Points on a hilly landscape, in no order, each with its height.
A climber steps from a point to whichever of its 3 nearest points has the largest rise for the distance, and stops where none of them is higher. Distance is the straight distance between rows; heights are no part of it.
Z730: [ 94 113 158 146  88  97 136 121 148 136  97  95 144 154 137 127 168 157
  82 167]  h=8.22
Z870: [128 165 192 160  91 100 164 122 147 141 125 101 138 168 108 122 144 132
  97 131]  h=4.92
Z120: [121 132  92  71 141 133 104 135 152 129 123 180  96 115 163 100  90 110
 112  91]  h=3.90
Z917: [126 122 171 150 196 107 147  92  58 153 112  65 177 173  93 194 104 130
 135 128]  h=2.02
Z914: [159 115 105  76 149 122  71 110  68  40 119 116  86  96 152 141 136 135
 201 102]  h=4.61
Z819: [ 82  97 130 112 100 132 130 133 144 162  96 118 157 134 139 107 156 162
 103 188]  h=3.75
Z710: [169 119  91  90 155 159 130 162 133  70 135 143 102  90 171  82 121 114
 136 117]  h=2.92
Z103: [139 140  73 169 135 177 124 125  94 105 145 173 161 164 159 136 148 162
 168 119]  h=6.00
Z302: [135 128 143 159 120 136 164 141  91 176 157  97 115 129  75 163 126 167
 160 118]  h=4.90
Z362: [138 169 195 150 123 122 203 136 108 179 113  76 116 169 130 118 135  98
  99 129]  h=3.67
Z561: [171  89 134 157 149 126 133 127  73 174 127  92 124 147  94 192 125 168
 144 106]  h=6.85
Z794: [138  98 179 158 192 107 165 115  62 156 127  59 162 143  91 179 113 128
 149 147]  h=2.47
Z818: [103 106 107  79 139 114  56  86 185 120 146 172  89 126 155 129 129  84
 145 101]  h=7.12
Z97: [176 114 108 109 169 141 111 124 107  38 134 144 122  86 151 104 140 119
 181 131]  h=6.39
Z108: [118 148 165 161  97  95 136  94 142 164  92  72 112 161 133 146 159 111
  74 155]  h=6.45
Z761: [139 131 196 151 143 123 208 158  85 169 143  72 124 144 110 118 132 124
 136 138]  h=6.01
Z87: [121 177 176 158 125 115 170 107 109 194  99  77 105 175 146 141 126  68
  77 136]  h=3.19
Z83: [157  93 158 154 170 109 139 113  66 164 112  73 147 150  87 198 109 148
 141 115]  h=6.22
Z620: [122 157 183 162  93 104 153 103 145 146 105  86 125 173 125 127 152 120
  84 146]  h=6.90
Z82: [170 123  86 146 149 169 122 150 150  71 120 149 154  84 132 122 108 121
 128 125]  h=7.89
Z167: [151 142 116  54 133 160 130 147 128  56 163 140  94 113 180  70 139 110
 169  94]  h=3.36
Z331: [147 134  85 165 120 183 141 135 106 161 146 133 143 149 120 165 140 182
 157 112]  h=5.89
Z198: [144 115 109  70 140 127  94 130  80  43 147 121  76  87 155 110 146 137
 208 108]  h=2.74
Z709: [120 153 163 159 106  95 130  84 133 173  95  70 106 161 136 153 155  92
  74 151]  h=5.84
Z307: [105 135 165 160  86  82 144 137 149 115 132 129 164 136  99 127 129 152
  94 136]  h=4.08
Z393: [181 114  90 111 159 156 124 164 137  66 124 145 126  83 155  94 125 112
 141 123]  h=0.95
Z185: [131 144 100 156 116 140 126 146 156 101 136 145 158  91  83 145  98 138
 106 120]  h=4.74
Z359: [128 164 177 158 106 110 160  93 140 170  96  77 109 171 135 141 146  99
  74 143]  h=4.59
Z937: [109 127 103  73 129 132  72  89 183 102 138 167  85 137 177 125 120  84
 126  87]  h=6.53
Z558: [178  91 101 168 128 150 131 133  83 166 132 121 133 169 118 175 137 182
 136  99]  h=5.12
Z721: [155 141 107  62 135 165 133 146 139  77 149 143  87 121 182  70 127 105
 145  93]  h=4.07
Z287: [136 125 174 151 133 126 184 145  82 178 154  88 116 134  77 136 129 142
 156 124]  h=5.10
Z656: [ 81 106 128 103 101 148 128 133 148 177  90 104 157 132 134 117 160 150
 109 195]  h=3.99
Z156: [164 116 106  86 159 122  90 122  81  39 134 133  98  86 153 115 136 129
 205 117]  h=5.47
Z89: [159 146  81 157 139 184 121 132 147  83 132 145 167 103 119 142 120 132
 133 134]  h=6.81
Z363: [182 112  99 121 169 158 118 140 118  43 133 148 139  82 152 100 135 116
 163 139]  h=6.61
Z548: [168 124 107 113 172 135  91 109  88  31 130 151 129  95 143 115 134 119
 186 132]  h=6.43
Z604: [122 115  91 115 133 119 119 170 138 116 113 167 129  87 134 106  88 133
  95 112]  h=8.39
Z538: [109 130 172 159  87  95 143 112 150 137  96  90 136 157 135 134 164 143
  78 158]  h=8.08
Z879: [ 97 112 136  77 117 148 115 129 171 177 103 148 168 140 123  94 141 137
 137 191]  h=5.01
Z88: [110 168 158 160 129 100 145  80 113 194  99  74 100 166 140 150 136  60
  81 145]  h=2.70
Z277: [157 127 104  80 149 111  67 105  67  34 119 129  89  95 147 141 135 132
 199 106]  h=5.19
Z150: [ 88 112 141 140 103  79 131 153 140 124 116 153 162 121 119 109 115 163
  92 147]  h=7.27
Z980: [149 156  83 169 124 183 128 131 146 105 141 145 158 112  99 157 114 142
 137 123]  h=7.13
Z595: [114 133 102  66 137 128  77 105 172 134 133 183  90 129 158 108 105  97
 125 100]  h=5.98
Z149: [142 145  89 170 115 185 137 132 118 150 152 136 140 138 106 167 130 169
 148 115]  h=8.35
Z574: [150 152 103 123 169 138  85  91  81  41 118 168 148 117 146 127 128 115
 189 128]  h=6.33
Z47: [118 160 143 162  98 119 144 137 145 126 156 132 152 113  67 144 107 149
 116 115]  h=6.84
Z100: [140 151 133  55 116 158 135 133 133  50 168 132  87 121 175  74 139 105
 169  87]  h=3.87
Z967: [125 163 191 156 107 120 189 141 108 164 154  97 122 154  85 120 138 136
 133 122]  h=5.55
Z876: [136 149 195 148 123 123 200 146  96 170 147  80 121 151  98 115 134 126
 133 127]  h=5.63
Z447: [148 139  77 176 130 181 130 129 100 121 144 162 162 165 148 141 145 165
 169 117]  h=6.16
Z371: [ 80 110 140 100 104 132 124 138 147 169  99 150 163 136 137  96 143 160
 119 186]  h=3.17
Z693: [ 79 106 129 119  90 129 136 132 144 173  89  91 147 132 141 118 168 161
  96 194]  h=4.17
Z924: [141 145 192 150 144 131 211 152  89 173 122  66 116 154 126 113 125 100
 108 139]  h=4.80
Z60: [147 133  88 148 131 145 116 156 158  87 126 148 155  83 108 139 101 131
 102 118]  h=5.53
Z572: [146 147 107  63 131 161 120 139 151  90 143 155  83 127 185  82 116 100
 129  83]  h=4.22
Z517: [122 140 104  71 129 143  84 107 168 109 135 168  81 139 174 107 106  87
 123  81]  h=6.38
Z690: [125 162 106 162 108 164 149 138 119 156 158 129 135 125  73 165 116 159
 143 114]  h=5.54
Z688: [120 154 119 163 104 127 138 140 146 114 147 138 159 102  74 147 103 144
 115 113]  h=7.06
Z316: [115  96 127  82 145 118  66 106 195 152 137 182 136 134 122  99 136  96
 163 149]  h=3.40
Z539: [165 122 115  70 147 149 128 151 111  54 155 133  90 100 169  71 134 118
 175 108]  h=2.26
Z32: [110 129 157 159  99  98 134 104 148 154  95  71 116 156 136 150 164 125
  76 162]  h=5.95
Z81: [113 128  95  72 136 123  95 135 149 149 124 191 107 123 154 100  89 116
 119 108]  h=3.71
Z745: [102 136 148 156  94  85 139 142 155 114 134 141 161 117  86 128 113 151
 100 131]  h=4.62
Z269: [182  87 125 159 139 129 128 125  81 171 116  95 131 163 101 193 121 173
 139  98]  h=6.91
Z553: [177 121 104 123 172 145 105 121 105  38 126 152 141  92 148 109 138 118
 183 137]  h=6.52
Z562: [145  94 175 155 162 110 166 132  61 165 140  73 128 133  89 166 124 145
 156 132]  h=6.83
Z470: [133 128  97 148 126 128 118 158 154 100 124 148 150  80 102 136  91 130
  99 114]  h=4.67
Z479: [ 83 109 126 131  90 121 131 128 143 163  89  75 133 131 135 137 175 152
  86 183]  h=4.37
Z543: [167 140  95 146 162 172 114 113 117  57 130 169 164 108 140 126 128 128
 166 142]  h=6.34
Z537: [147 100 178 156 172 105 177 138  65 158 145  66 135 131  93 160 123 135
 156 139]  h=6.44
Z767: [118 169 179 160  94 107 165 128 137 141 151 113 142 148  77 124 128 138
 121 120]  h=5.42
Z695: [107 156 151 163 134  76 133  78 114 194 107  71  99 146 127 159 153  54
  89 168]  h=3.11
Z841: [131 121  92 109 137 119 122 175 136 115 111 170 121  85 139 103  86 124
  94 108]  h=8.36
Z56: [151 132 122  65 139 148 126 145 108  46 168 132  82 105 165  78 145 121
 189 102]  h=2.81
Z58: [168 129  93 149 154 174 119 142 148  66 122 151 155  93 135 126 118 122
 136 130]  h=7.30
Z2: [140 145  94  66 138 147 108 129 154 111 130 169  87 128 177  95 101 104
 117  85]  h=4.40
Z847: [120 168 167 156 101 124 171 137 122 156 162 115 133 136  65 135 123 146
 140 114]  h=1.68
Z255: [ 89  83 100  89 126 121  54 103 187 105 144 154  85 111 169 142 149  78
 146  96]  h=4.89
Z697: [162 113  86 131 143 145 124 167 149  87 117 149 141  73 132 116  99 126
 104 118]  h=3.62
Z298: [105 140 142 158 126  70 124  81 120 190 108  57  99 131 119 160 171  63
  92 172]  h=3.79
Z176: [ 90  83  99  90 131 116  53 101 187 111 155 158  93 109 163 136 152  83
 155 101]  h=5.66
Z547: [ 92 106 116 104 119  92 119 162 134 141 108 181 147 109 128  96  96 155
  98 135]  h=7.10
Z282: [172 114  85 117 154 157 121 166 140  76 119 147 128  84 144 100 112 118
 119 118]  h=0.28
Z964: [101 113 126  81 140 121  87 116 163 169 125 187 144 129 132  91 117 119
 147 156]  h=5.27
Z811: [106 119 107  78 138 119  60  92 182 127 141 184  92 135 159 123 110  88
 136  98]  h=6.88
Z300: [138 161 191 151 135 129 202 140  95 175 117  69 115 170 141 112 128  95
 100 133]  h=3.54
Z706: [109 112 107 123 120  98 122 165 138 114 117 164 148  88 116 115  86 145
  94 119]  h=8.07
Z333: [109 119 120 145 110  91 129 157 149 111 127 154 156  98  97 125  99 149
  94 121]  h=7.14
Z157: [126 142 110  67 123 152  89 103 171  91 140 158  83 143 186 108 121  87
 123  79]  h=6.46
Z954: [157 132  80 152 142 158 119 148 154  85 124 140 153  85 108 133 101 121
 108 121]  h=6.63
Z971: [160 113 112  78 150 128  96 128  82  42 146 125  92  86 156 108 145 133
 202 113]  h=4.11
Z411: [159 134 107  98 163 116  74  95  64  31 104 142 114 103 147 141 128 121
 192 113]  h=6.14
Z635: [140 148 180 152 146 131 210 153  89 177 114  62 113 157 139 119 119  92
  95 142]  h=4.18
Z234: [165 104  98 171 123 157 133 136  89 170 140 124 135 164 122 172 139 184
 146 104]  h=4.44
Z605: [109 160 154 166 128  88 131  79 113 194 100  68 101 155 131 157 149  64
  81 162]  h=3.34
Z284: [132 158 202 151 125 123 203 145 100 171 133  77 116 160 111 114 136 118
 122 131]  h=5.43
Z702: [130 176 193 155 103 114 174 107 128 166 113  78 112 178 125 121 141 110
  87 133]  h=4.76
Z376: [176 113 102  91 158 148 130 143 112  55 149 137 103  91 162  79 138 119
 169 120]  h=2.41
Z738: [111 162 176 161  90 105 158 129 141 132 151 119 146 142  77 127 127 146
 113 124]  h=5.65
Z910: [112 148 144 162  96  99 137 136 150 115 143 138 159 113  79 134 107 146
 106 115]  h=5.45
Z105: [144 117 126 157 128 137 150 141  81 184 149 103 113 128  83 173 121 170
 150 117]  h=6.28
Z504: [126 158 155 157 107 134 168 141 108 165 163 107 122 132  68 141 121 154
 149 115]  h=1.89
Z196: [150  91 176 157 184 103 159 113  56 159 128  69 151 139  85 186 112 140
 152 131]  h=3.80
Z507: [101 121 157 154  91  78 139 138 150 118 123 129 163 132 106 117 132 156
  89 149]  h=6.19
Z460: [132 176 183 155 111 108 174 102 121 178  97  69 109 184 142 135 136  90
  77 140]  h=3.93
Z636: [178 123 100 141 169 167 111 124 121  47 123 156 149  97 142 112 133 122
 165 144]  h=6.64
Z142: [154 134  81 173 121 187 137 128 106 134 149 154 149 154 142 157 142 172
 153 115]  h=6.21
Z979: [108 137 147 161  99  93 129  91 140 168  92  58 103 152 131 160 167 104
  77 168]  h=4.64
Z998: [135 153  99 162 112 175 139 133 121 159 158 129 133 127  86 167 120 163
 149 114]  h=4.03
Z728: [132 148 128  58 111 157 112 110 167  62 151 149  88 146 191  93 131  91
 138  76]  h=5.96
Z787: [111 107  95 110 125 107 119 170 138 126 117 172 137  92 134 111  86 137
  95 116]  h=8.41
Z148: [152  87 154 155 157 111 152 129  66 175 135  80 127 134  86 188 118 159
 147 122]  h=7.80
Z501: [ 89 114 127  83 132 116 107 131 143 167 116 191 141 127 141  85 106 139
 126 160]  h=5.20
Z720: [132 144 121 163 118 154 155 142 100 172 162 111 121 126  75 171 122 165
 150 114]  h=2.48
Z347: [134 159  89 162 114 178 137 130 134 145 153 133 145 127  86 163 122 161
 143 116]  h=4.33
Z241: [163 124  81 141 147 154 123 161 147  73 121 141 156  75 125 124 105 128
 111 120]  h=6.11
Z916: [111 117 109  78 145 116  63  92 178 143 140 187 103 129 140 113 113  92
 144 116]  h=6.69
Z865: [158 150  85 163 149 186 124 116 126  78 138 167 172 122 134 138 128 140
 157 139]  h=4.05
Z853: [ 95 116 131  78 130 117  99 119 154 167 115 186 153 133 133  83 119 135
 137 162]  h=5.46
Z112: [130 138 154 154 123 129 172 146  88 178 163  96 117 132  72 149 127 155
 151 118]  h=3.18
Z451: [ 87 104 141 132  89 111 131 133 145 153  94  97 148 138 140 123 164 163
  88 183]  h=4.10
Z869: [153 115 107 161 124 155 146 133  88 178 149 110 115 144  99 178 133 177
 149 111]  h=6.57
Z513: [174 119  93 137 161 169 122 145 140  58 121 148 148  87 142 110 126 117
 140 131]  h=6.93
Z98: [136 178 190 152 113 125 186 126 118 174 115  77 114 174 130 122 134  97
  94 135]  h=4.04
Z190: [131 110 172 154 193 106 158  93  57 148 120  62 178 164  90 187 101 130
 148 140]  h=1.67
Z935: [155 133 106 110 171 127  89  95  73  38 117 156 134 102 148 133 131 114
 195 123]  h=6.36
Z432: [133 151  86 156 148 164 119 111  88  82 137 181 178 150 154 132 138 141
 178 121]  h=3.24
Z622: [103 125 168 160  85  79 139 130 154 120 111 120 159 142 118 120 141 163
  86 148]  h=7.85
Z375: [123 133 116  73 114 150  89  98 177  74 141 153  88 143 194 112 128  89
 119  76]  h=6.42
Z7: [ 96 109 119 127 114  89 124 158 134 125 116 167 155  99 116 115  97 151
  92 129]  h=8.01
Z180: [106 125 138 156 103  87 131 152 145 113 130 150 163 105  93 125 106 153
  98 132]  h=6.07
Z383: [135 148  97 162 117 154 125 144 156 104 136 145 158  94  83 153 104 143
 115 118]  h=4.43
Z675: [137 153  93 149 154 157 107 103  76  65 130 187 172 144 155 129 132 133
 184 125]  h=5.13
Z273: [ 90 100 144 135  91  95 129 140 142 138 101 129 162 131 133 107 141 171
  86 173]  h=7.20
Z264: [123 156 109 168 110 152 133 137 144 126 154 135 151 102  73 160 106 149
 126 109]  h=7.35
Z348: [106 117 119  78 142 113  66  95 173 151 134 190 110 131 135 104 113 100
 148 124]  h=7.32
Z748: [160 138 109 125 170 151  99 101  91  39 122 168 154 112 145 119 133 117
 183 137]  h=6.30
Z701: [116 131 109  69 123 143  82  93 182  92 137 157  79 141 186 119 123  86
 121  77]  h=6.47
Z326: [ 89  82 101  88 117 130  55 100 186  89 135 152  84 119 185 144 151  77
 138  94]  h=4.09
Z9: [167 102  89 178 123 155 131 133  88 157 134 130 143 176 141 165 148 187
 146 103]  h=4.34
Z79: [146 141  77 170 127 187 130 127 113 129 142 159 157 153 136 155 139 166
 156 120]  h=6.20
Z632: [115 117 110 138 116 104 123 163 148 106 121 160 157  89 106 122  91 140
  90 119]  h=7.78
Z868: [112 123  99  81 135 121 106 154 138 141 120 185 112 109 148  99  84 123
 108 109]  h=7.99
Z189: [ 87  68  98  89 131 120  60 115 181  98 153 152  89 101 165 139 167  75
 158 100]  h=4.28
Z712: [111 108 131  78 142 118  71 102 185 155 136 183 134 130 129 101 128 106
 161 147]  h=4.21
Z208: [ 86 123 127 147 101  95 118 109 134 168  96  50 107 128 129 158 180 115
  81 179]  h=3.65
Z804: [141 147 126  57 115 158 121 126 155  59 154 145  88 142 184  84 130  95
 144  79]  h=5.09
Z691: [144 103 154 150 148 120 160 138  69 182 149  86 119 132  78 173 126 161
 158 124]  h=7.29
Z194: [130 174 175 156 118 118 169 107 117 184  99  74 107 179 136 135 135  80
  80 141]  h=3.58
Z433: [168 119  88  99 150 159 126 164 136  77 126 146 112  88 160  88 112 119
 127 110]  h=1.88
Z719: [143 145  81 170 121 190 138 131 115 140 150 144 144 142 120 159 135 170
 152 118]  h=6.48
Z175: [172  86 142 154 160 127 126 113  73 168 108  86 143 163  97 203 112 162
 135  99]  h=7.04
Z535: [ 92 109 149 145  88  92 135 132 147 135  99 113 156 141 136 118 153 162
  86 173]  h=8.06
Z772: [118 145 173 158  92  94 146 102 152 139 107  87 133 168 126 134 155 134
  79 151]  h=7.77
Z560: [138 102 189 156 167 114 195 148  75 163 136  56 134 130 104 137 127 120
 144 145]  h=8.47
Z885: [ 90 116 134 150  95 103 127 115 137 159  86  62 122 137 139 145 175 132
  77 176]  h=5.08
Z394: [133 120  90 140 129 125 112 171 149  96 124 154 145  77 113 124  87 131
  94 114]  h=6.67
Z19: [107 104 109  81 137 108  54  92 192 134 142 178 101 131 144 124 133  83
 150 111]  h=7.33
Z319: [129 173 186 157 121 125 187 122 109 179 110  74 108 175 137 128 132  84
  86 133]  h=3.69
Z621: [146 125 192 158 159 126 213 163  83 170 135  54 125 143 127 118 128 107
 125 143]  h=5.51
Z161: [119 153 169 160  96  99 146  97 143 153  96  74 121 172 131 140 156 115
  74 152]  h=7.00
Z545: [166 134  83 152 145 171 119 146 155  79 124 148 158  90 119 129 108 122
 122 125]  h=7.22
Z72: [124 152 146 159 119 142 169 144  98 169 165 109 123 127  74 153 122 161
 152 113]  h=1.91
Z921: [122 161 146 160 110 136 160 137 115 159 167 116 124 131  67 151 114 155
 147 112]  h=1.69
Z240: [109 148 147 168 140  66 128  75 110 193 115  71 102 142 120 157 163  40
  99 176]  h=3.00
Z258: [133 134 187 152 135 119 194 153  85 170 156  80 115 140  87 134 133 137
 148 133]  h=6.02
Z263: [106  80 112  92 145 103  59 107 201 128 155 173 108 114 142 121 153  82
 168 121]  h=7.19
Z637: [100 113 127  79 137 117  81 107 168 164 129 194 137 128 133  97 117 113
 150 148]  h=4.96
Z751: [140 151  81 171 122 192 131 130 131 128 151 144 153 128 105 156 120 157
 149 121]  h=5.80
Z467: [180 117  93 138 166 161 117 133 127  52 124 148 148  90 144 110 129 122
 155 142]  h=6.70
Z591: [111 110 115  78 112 141  70  89 184  74 139 148  84 132 192 132 134  86
 121  81]  h=6.40
Z627: [ 79 115 123 135  97 111 132 123 137 171  88  56 124 126 132 143 176 132
  85 183]  h=4.63
Z159: [163 124 108  98 164 120  83 111  75  33 122 139 110  92 148 128 135 125
 196 116]  h=6.10
Z898: [ 83 117 127 146  97 102 126 111 138 178  97  54 115 128 132 153 184 125
  84 182]  h=4.32
Z162: [ 82  74  99  88 116 135  56 109 174  91 139 149  84 106 182 149 165  77
 146  94]  h=3.30
Z597: [146 141  93  65 139 154 122 154 148 100 130 162  86 113 177  85 107 105
 119  90]  h=4.29
Z181: [ 94 133 140 157 120  76 127  91 125 181 107  55 100 134 122 158 176  81
  87 172]  h=3.98
Z939: [154 107 162 146 177 115 135  97  62 164 101  74 171 169  88 203  96 142
 122 108]  h=3.48
Z405: [103  90 109  92 141 107  53 101 192 124 152 171  98 118 150 130 142  83
 156 113]  h=7.63
Z654: [ 93 117 122  77 137 113  96 127 151 165 120 192 138 128 136  92 103 129
 138 144]  h=4.55
Z442: [163 119 110  98 164 117  88 106  77  33 125 142 108  97 146 123 137 122
 196 124]  h=6.25
Z61: [161 115 111  79 149 134 113 138  94  45 154 131  90  91 154  93 145 126
 199 114]  h=2.20
Z496: [151 116 105  61 140 137 112 137  90  43 167 120  80  90 157  94 144 134
 202 105]  h=1.66
Z268: [111 158 161 160  92 100 153 132 146 126 150 130 155 123  68 137 118 145
 111 120]  h=6.31
Z13: [151 117  89 128 143 139 121 170 143  94 115 152 136  76 129 116  93 128
  94 110]  h=2.71
Z892: [123 140 113 157 111 119 131 149 152 102 139 149 161  93  84 143  96 136
 101 115]  h=5.75
Z290: [ 97 111 154 147  88  85 139 135 151 126 108 126 159 136 128 116 142 163
  87 160]  h=7.51
Z566: [127 169 188 161  94 106 170 109 135 160 106  80 118 181 128 135 143 111
  82 138]  h=5.56
Z126: [107 120 166 151  88  84 142 123 147 126 108 109 149 148 126 126 152 158
  78 153]  h=8.43
Z236: [ 88 105 130  96 115 111 121 140 138 167 109 178 160 125 134  89 121 158
 118 166]  h=6.32
Z573: [159 125  81  86 152 153 124 170 139  98 124 158 100  98 163  86 105 113
 111 100]  h=6.51
Z143: [112 142 130 157 102 101 138 147 150 113 134 138 159  99  82 133 105 149
 100 119]  h=4.97
Z229: [152 154  84 164 134 193 130 124 137 102 142 155 171 121 120 148 126 144
 145 132]  h=6.60
Z779: [ 90 102 145 128  90 114 135 131 142 152  94 114 159 141 142 112 156 165
  90 185]  h=4.02
Z715: [103 127 148 157  94  97 126 106 146 160  87  61 114 148 133 153 172 124
  72 168]  h=5.61
Z318: [103 111 139  78 131 139  97 119 169 171 112 172 155 137 122  91 132 128
 148 178]  h=5.34
Z197: [ 82 105 132  94 106 143 122 139 148 174  95 128 163 133 138 102 151 154
 114 194]  h=3.76
Z824: [133 168 196 157  99 110 184 124 131 155 132  93 126 175 107 116 137 125
 102 133]  h=5.32
Z640: [135 145 108 162 111 162 148 140 105 171 157 118 126 131  84 173 124 170
 151 112]  h=3.39
Z626: [146  95 169 152 182 104 152 104  62 156 116  65 159 150  84 191 109 140
 144 129]  h=3.37
Z317: [118 163 145 157 101 128 153 135 135 136 160 130 139 127  63 145 113 148
 136 114]  h=6.89
Z668: [146 148  98 143 163 162 103 100  92  55 127 175 163 124 150 128 135 123
 185 134]  h=6.08
Z117: [137 126  80  86 142 141 117 167 140 117 120 165 106  99 156  93  91 116
 100 101]  h=7.94
Z828: [127 129  87  78 140 135 109 165 138 130 116 178 109 103 151  97  87 120
 105 100]  h=8.16
Z342: [ 87 103 128 110 117  96 121 150 135 144 111 175 156 116 130  98 113 159
 108 156]  h=7.46
Z474: [ 90 110 112  95 126 105 115 151 131 151 119 192 141 112 138  93 100 147
 113 140]  h=7.09
Z835: [115 108 134  70 142 126  82 113 185 165 127 175 146 134 124  97 133 112
 157 164]  h=3.77
Z603: [100 131 144 158 105  91 127  99 142 163  94  56 112 142 129 159 172 115
  76 172]  h=5.11
Z466: [164 115  86 170 114 168 131 138  96 160 138 125 136 165 126 168 141 184
 148 108]  h=5.16
Z515: [161  85 153 151 166 111 139 118  67 166 116  87 139 149  89 195 114 157
 142 113]  h=7.31
Z407: [108 145 147 163 120  82 123  84 119 188  99  62  95 145 124 161 161  75
  83 167]  h=3.68
Z256: [ 99  98 105  82 131 119  55  92 182 116 148 171  87 123 159 131 132  79
 143  96]  h=6.97
Z486: [122 144  98  65 138 138  94 125 157 126 129 175  89 129 168 102  96 103
 119  91]  h=4.82
Z783: [117 142 177 165  86  87 150 118 153 133 113 103 147 162 117 127 144 148
  86 146]  h=7.25
Z213: [146 103 185 151 162 115 195 147  68 162 144  67 129 129  91 143 127 137
 153 140]  h=7.50
Z49: [105 105 102  81 127 126  56  88 183 104 141 164  85 125 176 131 130  79
 138  92]  h=6.72
Z647: [ 95 115 109  87 135 107 103 146 130 150 118 191 128 109 140  95  86 131
 120 128]  h=8.88
Z802: [104 128 109  71 136 119  88 119 156 151 129 195 110 127 143  97  94 114
 128 119]  h=0.97
Z438: [127 149 166 151 115 130 177 145 102 168 162 100 120 131  69 141 127 151
 152 117]  h=2.25
Z232: [147 149  77 172 136 191 130 123 113 111 143 164 162 153 138 146 141 157
 162 126]  h=6.06
Z625: [155 140  96  70 140 156 130 154 143  87 137 156  87 118 177  78 111 108
 125  93]  h=4.23
Z235: [133 148 188 150 124 126 197 151  88 170 152  88 122 150  89 122 134 138
 146 128]  h=5.71
Z849: [ 74 114 120 117  98 135 133 133 145 175  91  76 146 128 133 132 177 147
  94 193]  h=4.26
Z514: [168 132 100  78 145 162 131 162 128  72 139 142  92 105 172  70 129 110
 142 101]  h=3.72
Z685: [ 97 117 152 151  98  78 130 143 145 114 124 140 161 120 103 119 118 155
  89 141]  h=5.72
Z991: [146 118 189 153 147 122 195 154  73 169 145  67 123 134  98 134 131 129
 149 135]  h=6.68
Z471: [112 106 118  81 143 111  60  94 184 144 144 182 111 128 141 108 124  88
 153 121]  h=7.02
Z629: [144 127  87 140 130 141 123 165 158  94 122 152 147  78 112 128  88 125
 103 115]  h=4.84
Z807: [132 159  98 168 111 172 133 135 149 123 151 140 147 108  81 163 107 147
 130 114]  h=7.67
Z633: [ 92  73 104  84 136 109  60 118 194 117 159 164  99 108 149 132 163  80
 164 112]  h=6.58
Z846: [119 171 189 157  98 110 178 126 134 148 145 109 135 155  92 118 132 138
 116 128]  h=5.30
Z526: [178  91 114 169 132 142 132 134  83 173 124 106 128 160 110 187 131 178
 138 101]  h=6.59
Z55: [149 152  85 160 148 190 117 109 109  83 141 177 174 135 141 130 136 140
 169 126]  h=2.57
Z483: [131 171 183 148 134 129 195 136 101 186 110  69 113 168 146 121 126  82
  88 130]  h=3.35
Z246: [164 112 111  85 158 136 109 126  85  42 145 136  92  90 152  94 145 122
 194 121]  h=2.91
Z367: [145  95 193 156 178 111 189 137  71 155 135  52 144 134 100 147 120 122
 148 148]  h=7.56
Z521: [100 137 142 158 110  88 125  93 130 177  94  53  99 140 130 162 172  95
  81 169]  h=4.42
Z557: [121 118  97 126 130 118 122 172 138 109 114 160 140  79 122 118  87 139
  93 116]  h=8.25
Z925: [134 167 196 153 112 123 191 131 110 164 125  84 121 167 115 114 138 116
 111 124]  h=5.33
Z18: [117 161 184 162  89  96 161 126 145 130 136 115 147 154  95 130 131 139
 108 131]  h=4.95
Z147: [ 98 119 114  78 140 112  97 128 145 165 120 201 128 125 141  90  95 124
 129 133]  h=3.70
Z90: [173 120 100  92 153 154 127 161 121  60 146 136 101  93 166  79 128 115
 149 119]  h=3.07
Z961: [ 86  99 140 120  99 104 130 145 139 145 101 147 161 136 139 102 139 171
  96 170]  h=5.21
Z165: [150 144  77 165 139 188 127 118 119  93 141 165 171 143 143 139 136 148
 164 130]  h=5.04
Z6: [123 175 171 154 123 107 160  94 119 190  97  75 102 175 141 143 135  74
  77 140]  h=3.32
Z962: [ 80  99 136 111 105 118 125 141 138 162 100 149 161 133 144  97 139 170
 111 179]  h=3.38
Z35: [122 163 116 164 102 150 144 134 135 139 161 130 141 116  69 160 114 153
 136 105]  h=7.11
Z320: [ 92 106 128 128 113  89 125 156 141 130 116 164 155 109 123 108 105 160
  98 144]  h=7.90
Z784: [128 132 126  70 109 150  90  98 174  59 144 150  90 144 199 116 131  86
 124  74]  h=6.37
Z928: [ 92 110 129  84 124 122 111 128 147 170 110 185 152 133 137  86 121 145
 134 167]  h=5.60
Z16: [ 84 102 143 124  99  91 129 143 139 142 108 153 164 129 132 104 129 168
 101 162]  h=5.23
Z552: [117 119  89  94 133 116 115 163 134 129 117 180 118 101 146 101  84 131
 100 114]  h=8.31
Z919: [132 145 118  63 114 155  97 103 169  77 141 151  87 142 193 107 125  88
 123  79]  h=6.41
Z409: [160  92 124 159 134 139 137 137  76 179 139 100 124 146  96 184 128 176
 152 110]  h=6.82
Z435: [131 167 200 152 111 118 192 135 113 161 143  93 128 163  99 118 131 128
 121 129]  h=5.50
Z138: [150 120  80 102 142 142 121 175 139 104 119 160 113  92 154  92  94 125
 105 105]  h=7.03
Z911: [ 94 113 128  85 113 153 114 127 161 179  95 140 165 133 131  97 143 141
 127 195]  h=4.53
Z146: [137 152 132  53 114 160 126 125 149  50 159 140  90 136 185  75 135  99
 156  81]  h=4.06
Z978: [137 120 153 164 129 123 168 142  79 181 157  95 116 131  77 162 122 163
 160 117]  h=6.12

For each start below, name the point where the climber stops.
Z98 -> Z126
Z504 -> Z148
Z870 -> Z560
Z911 -> Z787
Z558 -> Z148
Z547 -> Z787
Z185 -> Z807
Z180 -> Z787
Z72 -> Z148
Z55 -> Z149
Z738 -> Z807

Call two points neighbours if one is among the 3 nearest of the other. Go from one point of each pair to the other, from neighbour to neighbour, staying as high as possible. Name the lowest point that can't be avoided.
Z82 / Z348 -> Z712
Z647 / Z126 -> Z685
Z647 / Z807 -> Z143
Z787 / Z647 -> Z868
Z807 / Z149 -> Z751
Z405 / Z348 -> Z471

Two climbers start at each pair of points below. Name the first point that both come to, or write -.
Z595 / Z701 -> Z818
Z88 / Z460 -> Z161
Z483 / Z87 -> Z772
Z720 / Z640 -> -
Z362 / Z876 -> -
